A landscape with many valleys, sampled at points; each row gives a point and its height.
A ball rolls from a point to the lowest of its 2 nearest points, and stops where none of them is lower. Distance is the straight distance between rows; heights are no part of it.
<1115>: [100 106 150  88 151 211 134 167 143 106 130 130  74 138 136 110  70  51
 101 104 128 128 127 141  87 113 137  84 134 124 109 113 167 140  79 170
 152 116 102 148 143 214 151 195 161 142 123]  h=43.0
<12>: [106 152  78 117 151  90 108  92 115  98 128 115 119 130 120 170 134 159
 142 160 150 104 121 112 120 120 151 115 107 140 133 141 103 109 169  80
 123 126 119 137 129 116 158  93 159 148 145]  h=20.9
<928>: [126  97 123 165  98 117 145 188 177  66 101 183 167  93 141 122 150  99
  98 115 171 135 136 156 156 149 159 156 130 160 151 147 130 126 130 100
 120 100 136 127 122 156 151 112 101 127 147]  h=25.6
<372>: [124 123 117 107 164 181 111 149 120  96 165 120  53 112 137 141 111 132
 100 108  85 101 175 136  41  93 162 125 138 115 120  89 144 106  59 184
 161  75 110 181 179 115  99 144 144 108 107]  h=54.6
<335>: [127 145 160 137 104  59 128  85 106 155  93 127 155 176 162  71 167 125
 117 120  82 135 108 109 157 133 154 131 178  95 108 136 132 126 121  98
 113 175 127 125 109 128 152 139 123 119 169]  h=26.5
<615>: [156 154 125 153 118 193 141 185 132 127 155 141 111  89 117 135  67 145
 112 171 153 172 111 125 163 170 108 130  69 143 138 120 155 108 147 162
 127 130 125  87 131 119  96 164  61 124 128]  h=22.1
<1012>: [122 129 157 139 103 147 162 105 122 186 113 117 162 139 112  99 152 128
 156 120  95 140  91 136 121 119 125 114 127  94 116 133 166 170  94 126
 124 150 111 139 127 117 129 131 154 152 127]  h=25.2
<1064>: [148 198  70 116 129  96 122  77 145 125 135  98 115 180 118 165  99 154
 132 174 159 132 113  95 138 143 124 125 114 144 171 130 147 108 241 100
 106 158 151 125  71  98 117 121  98 151 129]  h=25.7
<1035>: [155  81 159 146 104 162 130 173 136 137 135 140 150 121 141  93 145  91
 135  85 111 149 149 148 141 155  76 150 165 142 126 109 139 144 100 158
 140 131 146 125  99 142  93 134  99 110 121]  h=61.1
<1160>: [105 167 108 112 151 136 126  92 170  69 142 105  93 192 143 124 114 103
  89 149 107  97 140 108  64  99 175 100 161  91 128 116 186 129 154 104
 117 142 143 153 105 122 145 132 153 134 133]  h=14.3
<396>: [136 189  74 135 120 136 131 123 150  99 138 127 103 128 127 147  89 162
 105 179 153 145 108 117 136 155 160 129  82 122 158 128 162  85 184  99
 123 133 128 122 108 100 116 139  84 144 141]  h=21.2
<1122>: [113 172 113 117 125 165 163 103 124 175 134 116 100 122  74 169 113 210
 144 140 132 134  99 147  82  85 133 122  61  95 150  91 159 146  95 121
 148 108  91 174 176  76  87 133 156 167  96]  h=19.0
<445>: [121 106 143 138  97 168 181 146 176 160 110 162 143 108  74 155 140 167
 148  99 168 140 114 169 110  82  86 132 117 118 156  96 148 186 123 127
 136  92 116 153 159  78 111 130 151 140  81]  h=35.1
<263>: [100 126 132 129 193 146  95  97  74 108 170  68 131  87 143 138 150 119
 161 161  68  78 133  87  60 135 157 109  96 116  62 181 115 130  76 135
 141 103  99 121 166  96 146  87 161 158 142]  h=58.7
<74>: [167 144 127  94 105 118 120 148 109 150 150 154  66 124 153 110 109 158
  93  77  95 164 153 146 136 112 149 156 151 141 153  69  98  84  89 200
 142 118 145 160 168 114  90 167  88  57  96]  h=64.7
<241>: [100 162  76 111 127 173 149 143 149 101 124 125  84 126 128 153  86 126
 124 109 152 142 117 168  86 113 160 132  79 129 166  98 171 107 124 129
 179  85 109 167 131 182 131 151 151 184 131]  h=37.6
<296>: [ 94  93 147 101 185 135 127 136 140  85 114 139 104 124 134 126  94  71
 103 149 157 100 140 109 131 115 149  86 147 120  86 158 115 142 120 125
  91 143 114 107 147 173 190 157 174 122 138]  h=36.0
<698>: [149 113 107 137 112  89 133 110 172 136  89 133 174 178 108 140 148  98
 157 123 188 144 119 136 167 126  72 127 171 153 162 143 116 157 228 102
 101 156 169 116  53 152 132 101 146 144 114]  h=29.2
<1079>: [125 128 125 141 138 119 112  97 129 133 151 111 157 132 121 139 188 170
 152 114  90  94 144 120  77 107 134 144 157 113 130 115 125 140 119 101
 138 100 138 157 144  51 118  53 140 127 127]  h=63.2
<959>: [157 147  65 140 105  81  70 130 113  69 144 111 169 123 162 132 150 115
 137 128 122 123 134 138 145 177 125 177 114 185 164 149  96  76 177 109
 157 125 148 107  87 168 131  88  97 144 166]  h=28.1
<800>: [122 189 110 145 130  95 120  57  75 164 125  74 166 151 134 119 156 150
 173 174  75 137  79  88 144 139 147 110  89 107 100 166 131 123 145 111
 126 171 112 111 106 112 155 109 136 163 165]  h=34.9
<199>: [174 161  84 116 104 102 101 126 135 118 145 117 113 154 146 148 124 158
 117  95 106 137 148 144 123 143 106 175 155 170 192  96 108  86 176 138
 142 130 159 149 109 112  81 106  85 109 124]  h=21.4
<371>: [170 184 107 113 156 116 102  84 111 157 171  68  84 186 127 163  81 164
 139 170 119 131 135  84 124 149  90 131 123 146 149 120 117 103 213 147
 115 175 152 110  94  89  82 121 100 132 119]  h=29.4
<1191>: [118 156 134 152 146 111 149  84 134 152 118 135 153 142 100 136 152 169
 137 186 148 119 100  88 141 114 139 106 122  93 111 155 139 151 163  79
  80 157 128 100 135  47 145 103 126 127 137]  h=31.0
<646>: [139 143 127 139  87 114 172 126 173 148  78 145 146 168 110 117 119 104
 129 129 178 174  84 142 173 129 127 109 118 117 165 129 176 144 192 104
  97 179 131 114  82 166 136 160 132 152 129]  h=32.0
<230>: [151 132  85 159 116 131  86 146 115  69 149 105 179 127 157 113 144  63
 147 148 102 128 137 118 155 197 112 143 114 167 133 158 141 103 163 133
 147 150 147  73  60 178 131 108  95 155 163]  h=30.7
<384>: [127 109  86 131 102 156 134 178 171 102 103 147 154 118 120 156 117 104
 146  92 198 146 118 191 140 131  99 157 102 183 187 118 121 130 170 120
 163  94 134 138 110 196 127 127 140 172 122]  h=43.3
<1085>: [125  96 169 133 138 138  97 103  78 180 151  65 161 141 152  89 172 122
 186  88  63 108 143 126 116 140  88 149 155 115  86 133 105 149  80 144
 155 128 130 120 119 108 109  93 140 107 128]  h=27.1
<1157>: [166 104 137 120 111 193 123 194 170 112 147 141 101 150 139  95 101  73
 108  85 131 156 166 133 123 149  85 127 184 150 163  67 169 128 149 177
 128 148 152 123  88 141  82 158  78 105 121]  h=61.9
<622>: [134 160 152 148 101 130 154 102 116 170 114 121 141 170 131  72 129 118
 134 143  89 161  91 114 144 138 135 107 129  79 118 132 191 139 122 126
 102 190 122 118 100 120 122 158 116 143 150]  h=29.0
<1164>: [134 113 161 183 112 163 121 100  89 181 143  76 188 120 128  76 207 104
 201 101  40 116 144 132 108 167  94 141 136 110  93 165 156 165  73 128
 153 117 133 112  81 100  98  79 121 145 129]  h=30.0
<1019>: [134 160 123 136 144 167 111 110 163  72 168 101 112 179 152 103 144 101
 100 141  71  89 155 102  58 124 152 118 181  96 123  99 197 126 128 130
 120 133 154 134 103  85 112 113 110 124 139]  h=3.8
<104>: [113 135  87 133 147 106 105  86 134 105 130 101 179 155 122 151 178 120
 177 149 132  94 124 111 113 117 124 121 143 142 122 148 120 150 178  90
 121 139 143 123  91 106 160  69 157 149 142]  h=24.2
<42>: [140 115 182 151  97  73 125 107  73 228 109 122 175 109 114 128 142 166
 162 142 128 179  85 130 211 151  77 136 102 121  91 155  69 138 121 125
 125 140 135  82 123 130 123 117 112 102 128]  h=17.4
<837>: [121  79 135 148 161 144 109 155 122  87 130 120 173  87 135 125 136  76
 145 159 146 104 131 114 168 165 119 116 122 155  84 193 102 140 126 126
 107 132 128  73 126 152 171 103 131 139 151]  h=18.8
<1147>: [156 136 151 173 114 110 121 129 113 148 139 128 166 124 142 105 152 152
 125 153  98 137 130 103 168 172 114 146 147 120 114 145 127 112 131 123
 118 149 149  78 106  78 104 101  79 100 143]  h=36.5
<453>: [143  87 144 193  83 133 157 153 171 170 101 169 202  70  64 135 181 161
 152 132 177 171 107 175 180 129  57 144  92 140 141 149 115 172 136 111
 137  72 135  99 109 105 115  98 110 126 111]  h=41.7
<1066>: [ 86 128 105  92 177 130 129  79 155  84 115 100 106 194 131 133 128  70
 127 136 133  80 142 109  80  88 154  80 163 120 109 132 152 153 150  95
 122 154 124 154 103 165 183 122 213 156 129]  h=20.8
<642>: [147 118 108 151 148 156  81 139 116  81 188  86 155 107 148 140 159 125
 164 132  94  85 160 113  95 161 100 161 134 151 122 129 123 124 137 135
 157 104 153  98 109  85 102  63 115 128 131]  h=62.0
<1259>: [134  60 170 128  93 179 136 170 143 150 117 144 149 105 136  85 153  80
 145  42 105 141 141 172 123 132  91 150 159 141 127 106 135 165  53 163
 157  98 126 164 131 182 121 142 131 127 113]  h=60.4
<538>: [120  96 114 121 165 121 110 167 136  69 145 174  95  71 123 159 118 164
  91 162 173  88 178 112 137 121 155 132 145 150 123 134  76 106 139 114
 100  82 139 117 179  68 137 107 104  82 130]  h=48.9
<476>: [121  63 144 156 131 111 114 178 140  65 117 166 173  83 159 117 156  72
 113 120 150 115 153 131 158 155 151 142 145 156 106 172  88 128  99 119
 116 111 130 111 140 176 173 118 124 117 152]  h=22.7
<623>: [109 140 127  88 170 137 151 110 154 127 129 125  62 179 105 149 113 159
  93 127 134  96 151 120  58  56 146 102 171  86 146  74 143 141 130 127
 123 128 128 180 150  86 102 143 173 105  94]  h=50.5
<796>: [129 102 164 124 109  84 140 108 116 206 101 141 150 122  93 153 140 168
 156 114 152 157  97 141 164 105  76 133 125 127 121 125  70 159 129 117
 118 128 134 126 140 121 125 115 149 106 109]  h=21.6
<605>: [ 81 158 103 138 119 146 175 132 157  97 105 156  92  99 132 140 105 130
  96 123 149 134 109 159  91 108 217 125  69  97 144 134 182 106  98  91
 156  72  93 173 163 160 163 152 149 176 138]  h=33.7
<292>: [ 98 183  46 108 144 130 129 101 150  81 123 121  79 130 110 168  92 166
 113 161 186 117 131 130 112 118 171 119  87 127 171 121 150  90 184  75
 134  98 122 156 111 120 136 129 133 162 129]  h=15.3
<8>: [103 162 137 183 124 163 174  97 137 133 111 134 169  83 106 110 169 120
 150 180 101 119  94 103 100 133 190 104  69  80 103 201 202 156 102 104
 104 118  96 124 153  82 155 101 125 184 148]  h=21.9
<271>: [ 91 120 119  87 186 174 112 151 102  97 135 106  74 113 128 160  60  87
 120 142 143  98 141 126 100 116 125  84  93 136 102 130 114 120  99 169
 159 114  97 125 159 206 151 168 174 139 118]  h=39.5
<794>: [138 104 183 112 132  99 115 139  72 181 111 125 152  98 127 134  92 127
 149 155 149 155  92 116 219 156  87 116  96 138  76 168  59 135 118 151
 111 150 127  71 142 170 156 147 112 105 125]  h=11.9
<388>: [ 93 171  98 154 137 176 166 105 155  93 116 116 131 106 115 128 123 115
 130 166 136 123  97 128  89 124 195  97  65  96 119 162 198 133 128  99
 131 107  98 139 141 125 170 128 147 195 142]  h=28.6
<424>: [137  86 187 113 141 135  97 154  77 153 141 108 129 108 161 101 103  87
 138 128 119 134 134 112 185 165  91 130 127 144  67 153  80 129  91 178
 119 152 126  81 129 176 140 162 109  97 131]  h=2.6
<878>: [136 159  87 131 145 131  77 104 120  79 191  85 133 134 144 152 161 166
 147 146  84  67 157 100  63 132 140 154 134 134 133 113 125 110 144 112
 150  88 148 125 131  49 101  60 116 138 134]  h=62.7
<912>: [146 114 103 144 130 138  78 166 106  61 185 107 129  81 180 127 142 100
 128 119  79  99 176 128 104 177 136 173 115 169 125 138 110  88 102 154
 158  98 139 103 134 136 119  94  92 123 156]  h=61.2
<739>: [106 167 147 117 101  97 179  91 129 173 104 153 102 136 107 137 110 184
 105 142 137 154  78 124 136  94 167 110  87  76 126 118 151 130 105 101
 108 145  99 154 167 108 134 158 144 128 123]  h=23.5
<984>: [147  96 188 203  69 117 170 157 126 186  92 179 200 119 105  47 186  94
 137 102  99 169 125 149 187 150 111 127 161 101 115 147 174 161  78 119
 107 140 137 106  77 130 104 136  96 122 126]  h=21.3
<688>: [156 136 169 105  89 107 165 141 155 193 101 187  81 140  93 153  70 174
  89 122 180 171 100 133 171 103 102 123 122 116 166  91 132 141 154 148
  93 150 132 135 145 107 105 186  95  95  87]  h=20.6
<146>: [112 164 114 118 148 152 159  79 136 156 126  82 133 179 100 136 134 135
 160 157 120 118  97 118  95  98 133 100 114 107 126 123 170 164 150 117
 113 165 116 140 108 106 133 127 169 162 115]  h=29.9
<20>: [170 132  75 121 106  77  85 117 133 116 126 119 144 140 131 165 133 135
 143 110 158 145 139 146 157 160  72 179 133 197 184 133  69  93 212 114
 147 128 167 123  81 157 104  85 106 133 133]  h=25.4
<875>: [117 109 129 129 139  85 103 125 106 110 144 132 133 106 158 139 167 148
 124 114  98 103 148 118 120 126 152 146 143 130 114 140  78 106 101 114
 134 107 134 137 164 102 149  86 138 108 148]  h=60.0
<890>: [111 125  91  91 186 127 114  82 131 109 130  72 126 194 126 142 114  58
 164 147 144  91 139  96 114 112 108  91 142 152 111 140 118 151 183 130
 114 178 133 127  85 176 168 122 199 162 125]  h=24.7
<804>: [118  98 172 110 149 191 145 156 145 135 133 136 105 127 128 107 103  93
 102 109 120 129 133 124  99 112 126  96 146 108  97 119 161 161  75 158
 113 136 113 132 151 135 131 174 136 117 114]  h=45.5
<1297>: [103 107  78 128 136 137 129 167 159  74 120 168 115  74 108 161 128 159
 116 136 191  99 162 146 112 116 158 141 117 159 155 125 109 117 140  92
 129  65 130 151 160 104 145 107 129 137 132]  h=49.9
<132>: [129 160 116  93 107 131 136 116 128 133 138 108  72 172 153  95 100 123
 108  84  69 151 120 153  91 112 149 129 145 102 150  72 164 107  95 152
 154 151 118 186 125 163 108 159 135 128 134]  h=53.2
<471>: [ 83 116  80 113 143 137 135 154 130 101 111 173  72  78  94 178 112 178
 121 119 183  95 156 160  85  87 174 125  99 130 161  99 115 113 102 124
 155  40 105 180 199 123 127 126 149 142 108]  h=51.1
<487>: [120 164 101 135  81  81 174 119 179 104  67 169 152 135 114 128 131 144
 106 147 196 163  92 135 173 132 185 123  99 112 165 148 170 112 198  49
 102 146 119 125  96 133 162 148 108 141 139]  h=30.4
<285>: [108 101 140 117 138 176 158 132 149 167 118 109 153 123  82 168 142 137
 174 104 154 111 121 154  99  81  74 108 124 130 129 119 127 194 123 135
 139 113 114 150 143 112 125 117 191 146  89]  h=31.3
<511>: [142 102 180 196 105 149 146 140 101 196 118 118 194 119 105  50 193  89
 175 113  76 140 138 124 163 161  80 125 161 104  87 161 167 165  82 124
 127 133 146  83  54 108  86 104  96 119 124]  h=25.3
<611>: [150 146 148 145  61  56 152 116 129 155  70 160 164 154 129  86 138 114
 112 118 136 186  79 142 200 151 140 133 138 114 155 135 148 121 153 105
 106 185 127 118  81 180 133 163 104 132 146]  h=30.1
<407>: [139  95 147  98 127 186 131 220 149 109 127 182  79  84 127 150  66 106
  92 109 175 140 149 149 146 115 126 124 124 156 138  90 106 124 108 193
 140  93 120 125 174 165 134 193  99  87  94]  h=63.3
<461>: [124 150 129 122 193 188 124 131 115 114 163  89 108 108 115 145  88 132
 121 192 129 112 121  91 110 138 123  89  88 113  85 146 138 130 129 151
 111 137 113  82 140 102 123 139 130 140 121]  h=45.7
<333>: [155 128 136 145  61  74 140 153 136 121 109 178 164 122 161  78 178 132
  92  56  92 167 130 175 140 149 153 182 164 145 169 104 122  96  96 134
 142 116 141 178 123 157 110 127  85 102 133]  h=55.2
<152>: [134 163 100 117 161 147 144  92 159 145 139  86 120 194 104 149 106 114
 151 174 158 125 115  97 114 128 100  95 130 127 143 123 167 160 219 134
 100 186 149 122  72 109 125 137 136 154 110]  h=29.3
<129>: [128 129  90 149 110 118 135 102 175 107 102 130 201 161 102 129 189 106
 170 128 159 110 124 139 129 116 101 128 166 144 164 143 147 162 205  78
 118 132 160 124  55 116 146  68 148 154 130]  h=27.0
<1286>: [114 134  93 127 144 198 139 157 137 107 144 139  80  84 112 155 109 167
 118 118 122 116 154 156  60  99 158 141  98 121 153  88 152 114  83 152
 170  55 106 181 183 102  97 127 138 142 101]  h=52.8
<1177>: [140 165 124 117 134  72 113  75  88 169 141  82 122 169 143 136 124 154
 138 144 102 133 113 102 144 137 118 137 129 124 129 125 102 106 166 122
 131 174 137 118 113 120 120 121 131 127 147]  h=32.4
<1307>: [112 143 154 116  91 110 149 114  83 190 112 139 133  96 119 136 111 176
 140 135 115 152  72 144 150 120 152 122  62 105 106 137 126 139  64 131
 133 117  95 141 183 146 145 146 142 140 125]  h=17.8
<812>: [132  85 153 117 183 148  77 150  90 114 161  96 131  96 149 140 107 103
 147 144 133  98 157  95 157 161  80 122 126 153  75 156  64 129 125 160
 123 138 131  68 131 138 138 123 131  97 126]  h=12.3
<910>: [117 132 119 151  76  89 167 164 177  78  72 184 159 112 141 113 138 111
  93 115 187 166 104 167 163 146 199 141 100 131 164 145 165 110 150  75
 123 115 115 133 114 179 163 148 105 150 152]  h=28.3
<1233>: [140  90 169 127 100  64 111  81 111 194  94 108 182 196 147  74 189 110
 165  74 102 138 121 146 160 113  77 148 209 126 115 126  86 154 126 113
 133 161 146 140  89 161 122 107 161 118 130]  h=19.8
<289>: [136 127 130  91 127 137 117 168 100 130 141 157  71  93 137 148  81 158
  95 119 124 147 138 133 141 117 145 138 107 139 133  97  92  89  90 184
 141 102 122 137 178 136 114 167 101  80 106]  h=64.1
<924>: [129 120 131 103 191 152 105 152 118 100 161 129  82 102 114 173  80 158
 111 173 160  93 166  88 114 122 118 114 129 131 104 129  89 118 147 147
 106 119 130  98 160  76 115 136 117  91 112]  h=47.7
<478>: [104  78 152  84 190 111 124 142 149 107 110 152  86 148 116 160  87 101
 100 146 196  82 159  98 136  92 113  81 175 129 108 134  85 150 164 126
  76 147 129 109 147 135 164 150 177  97 110]  h=34.1
<659>: [123  67 159 100 166  66 101 131 123 137 109 152 120 150 126 163 126 122
 132 129 189 104 156 100 164 104  86 119 180 153 110 142  29 136 175 115
  91 146 151 106 141 137 156 111 166  86 119]  h=32.5
<994>: [144 125  86 102 137  88  69 133  94  69 166 116  98 104 166 154 137 142
 116 106  97  92 180 128 101 136 146 173 143 173 147 112  80  77 121 134
 168  96 142 142 155 116 119  89 121 100 144]  h=60.6
<343>: [150 126 149 136  86 159 160 178 160 150 119 182 120  97 105 135 100 150
  99 119 163 173 112 153 162 135 109 138 110 136 153  96 143 130 131 153
 121 121 127 120 143 121 101 161  81 110 109]  h=13.7
<369>: [118 162 117 134 113 101 113  96  74 138 134  92 143 120 156 106 128 127
 136 150  66 146  92 118 143 154 164 133  81 110  99 160 132 102  95 130
 145 152 102 122 136 168 152 134 125 159 170]  h=37.4
<764>: [113  93 171 126 171 143 131 135 155  82 121 138 126 146 151  90 120  60
  90 154 133 101 143  87 136 138 144  86 187 112  76 160 154 151 124 122
  76 170 139  86 118 136 164 151 140 112 144]  h=37.8
<1200>: [115 129  95  95 161 125 139  93 129 145 107  90 139 170  99 163  97  79
 182 148 183 131 102 117 144 114  92  92  97 157 131 143 118 162 202 139
 115 172 122 127  92 203 165 143 185 182 108]  h=28.0
<709>: [163 157 139 184 105 110 109 148 115 101 152 135 146 139 161  71 142 101
  91 157  68 131 149  93 161 193 152 138 159 111 118 137 177  89 128 130
 112 159 154  76  78 103 107 134  39 111 170]  h=38.4
<940>: [152 120 148 144  81  34 133 143 118 129 100 194 156 115 157 107 171 161
  73  91 131 162 131 152 177 136 163 178 168 146 157 126  70  84 108 116
 121 121 142 146 150 132 132 127  90  67 144]  h=55.7
<356>: [ 89 151 123 109 198 187 132 127  94 124 140  87  81 103  95 165  70 142
 125 177 134 112 114 112  79 106 138  72  67 109  86 145 142 131  84 156
 143 112  88 127 168 141 136 164 164 158 103]  h=42.9
<143>: [113  84 190 133 134  96 107  78  77 187 113  89 166 176 161  57 184 103
 172  91  86 102 142 113 140 125 100 131 195 112  76 149  95 158  91 125
 129 157 141 114 102 121 147 112 158 115 135]  h=23.2
<1025>: [101 129 117  95 128 112 150 103 113 179 112 117 118 137  97 165 132 174
 155 106 132 121 103 147 100  74 121 115 109 116 142 105 112 151  99 115
 147 121 105 181 158 128 125 123 190 145 105]  h=26.6
<21>: [112 149 148 104  97 124 189 123 162 163  92 187  72 124  80 164  88 196
  95 132 183 143  97 148 136  75 143 109  93  96 160  86 153 146 125 112
 102 120 102 154 186  87 124 177 134 118  90]  h=25.8
<429>: [138 154 141 126  87  23 122 100 100 150  88 147 142 160 168 101 136 144
  97 127 112 166  92 119 192 146 157 150 149 122 133 142 104  85 147  99
 108 182 125 120 115 160 153 157 106 109 164]  h=28.4
<576>: [148 116 126 132  84  63 143 154 161 114  97 210 129  97 124 135 156 181
  75  87 176 161 132 171 159 112 157 170 156 159 182 105  78  99 138 104
 110  93 148 162 160 103 117 119  91  72 111]  h=56.2
<1018>: [136 165 156 189 119 147 170 102 133 164 118 140 182 119 103 102 166 153
 137 192 105 135 103  90 146 135 150 103 104  69  98 171 186 155 117 101
  85 154 120  83 132  50 115 112  99 136 136]  h=27.9
<714>: [103 148  98 128 123 101 116 129  91  91 132 121 118  88 170 134 103 122
 115 135  93 139 111 136 131 153 193 138  66 129 114 159 119  79  91 130
 158 110 101 136 156 197 168 131 130 162 171]  h=39.6
<1038>: [132 106 131  91 161 133 126 145 144 136 136 150  84 132  99 171 106 166
 109 121 162 100 173 123 101  80 110 122 164 122 145  89  94 141 141 146
 112 107 137 149 164  76 103 143 143  78  89]  h=49.1
<1268>: [141  97 164 164  70  77 146 121 123 180  92 151 193 137 124  71 197 120
 142  77  98 162 110 159 165 132  98 148 170 110 127 129 124 152  95 115
 131 141 141 139 103 147 115 117 121 120 133]  h=23.1
<61>: [146 100 140 119 136  78 111 101 136 154 109 125 150 178 129 143 144 118
 149 112 159 126 139 116 156 120  72 137 186 156 133 138  65 146 197 111
 106 164 169 115  98 133 138  97 155 116 124]  h=30.9
<128>: [116  76 139  95 130 150 113 137 120 121 133 116 130 138 158 112 137  80
 150  57  93 104 150 155  93 116 110 139 165 144 115 113 112 145  67 153
 155 121 122 173 146 184 144 133 178 135 123]  h=59.6
<973>: [159 166  90 120 130 142  90 129 148  75 174 109  93 158 163 126 117 120
  94 132  92 106 160 112  93 150 134 146 163 146 158  94 160  92 161 140
 140 132 159 125  99  97  91 116  78 110 139]  h=15.0
<580>: [127  90 165 161 127 112 144 156 167  82 114 174 165 130 155  89 163  81
  85 134 118 106 150 105 140 143 171 118 189 103 107 160 165 139 108 103
  81 142 141 106 120 110 162 123 102 107 151]  h=39.4
<1067>: [140 130 101 149 130 178 126 172 135  97 147 114 141 101 135 129  97  89
 137 157 138 152 118 129 152 182 112 129  89 158 132 150 150 116 150 157
 139 133 125  85  99 164 125 135  96 160 142]  h=28.2
<426>: [118 132 148 103 189 178  94 109  97 103 184  75  62 136 146 109 107 111
 104 137  68  91 162  94  43 112 144 104 144 104  73 116 142 126  72 169
 144 120 115 136 152 112 109 152 156 111 121]  h=56.3
<609>: [117 153 156 106 123 153 144 118  83 183 141 135  94  88  96 165 102 200
 130 139 111 136 105 136 108  94 142 115  59  87 114 102 131 131  53 154
 143  91  87 154 211  90 101 149 138 122  92]  h=4.2
<1231>: [108 112 129 125 169  92  75  99  74  89 165  91 114 105 174 131 158 119
 135 128  62  70 160  90  86 128 170 136 129 129  87 156  90  97  80 125
 149 105 116 127 165 114 163  88 155 131 169]  h=59.5
<1185>: [124 123 133 149 117 144 156 119 165 166 125 164 145  93  58 162 155 210
 148 144 184 132 122 141 129  90  84 140 111 121 145 122 120 167 155  93
 109  93 127 133 155  29  98  89 129 121 100]  h=38.3
<653>: [122 117  91 102 127 103 108 151 114  79 124 141 116 114 155 144  89 102
 107 115 144 131 140 146 141 136 157 149 112 160 141 131  95  88 131 131
 151 120 115 129 142 206 148 137 144 136 147]  h=41.5
<1094>: [146 142 143 157 151 156 127 115 118 171 154 105 156 122  98 145 136 165
 163 176 140 134 122  97 138 141  87 123 110 122 106 146 123 147 160 121
 113 139 136  87 114  54  93  94 104 118 118]  h=33.9
<444>: [135  99 113 163 106 160 142 171 157 131  99 149 187  84  93 143 133 110
 163 131 196 157  99 172 172 143  72 135  90 168 145 148 120 160 163 130
 139 103 138  95 104 166 131 119 126 156 118]  h=43.6
<1080>: [134 165 113  83 121 129 148 104 139 161 134 120  55 174 119 136  95 171
 102  94 104 142 130 145  77  77 136 122 143 106 175  49 149 111 115 153
 146 133 126 199 150 115  83 154 146 113  95]  h=51.9
<102>: [161  75 146  99 145 175 108 202 164  97 150 157  96 122 136 137  93  80
 104  98 164 125 185 127 136 126  84 126 179 165 139  93  98 132 155 187
 117 127 144 112 129 146 113 169  99  76 104]  h=62.6
<67>: [145 118 137 177  85 102 154 131 159 163 114 174 180  79  76 139 178 202
 134 143 173 156 117 149 169 131  90 153 115 134 145 143 102 146 147  83
 116  90 147 117 131  52 101  79  94 100 116]  h=40.2
<138>: [116 138  90 118  88 147 160 172 162 127  91 163  99 108 114 164  90 148
 127  79 201 156 110 198 128 112 140 152  79 163 193  85 145 116 147 124
 178  74 113 157 152 174 121 153 129 165 104]  h=41.0
<969>: [159 160 147 149  84  83 121 137 106 119 136 160 107 133 181  63 133 121
  66 119  65 167 128 112 171 174 174 155 146 112 130 114 146  69  93 138
 115 161 133 123 114 139 117 168  42  85 169]  h=40.1
<753>: [121 135 137 101 170 178  91 116  96 107 177  66  63 151 161  95  82  76
 120 136  79 109 141 110  86 139 117 110 122 126  89 121 141 116  87 179
 148 152 112 120 119 168 115 174 135 132 141]  h=57.7
<150>: [118 104 135  88 161 153  90 118  86 141 161  62 106 156 148 125 102  86
 163 105  97 102 142 125 104 129  84 118 132 144  99 119 102 133  98 169
 153 152 119 127 121 180 127 143 173 141 123]  h=58.6
<508>: [100 123 162 117 174 155 120  93  90 135 153  85 109 117 142 107 128 118
 131 138  62  95 133 102  56 114 162 100 124  91  69 155 135 144  50 139
 131 123  99 144 168 111 139 138 168 145 132]  h=57.6
<80>: [146 137 134 105  79 103 124 124 101 152 128 133 121 142 169  69 151 120
 123  42  59 156 120 166 121 135 142 167 155 127 151  82 131 104  64 155
 163 134 122 193 133 182 113 145 123 125 135]  h=54.4

Call two points neighbours if one is among the 2 nearest of the other. Go from one point of each pair to the other, from neighbour to neighbour, staying as low as possible. Name the highest point that can't be avoided.
<343>, <335> | <230>
<1012>, <1019> | <146>
<292>, <8> | <969>
<609>, <343> | <21>
<292>, <1019> | <152>
<1233>, <984> | <1268>
<1012>, <335> | <622>
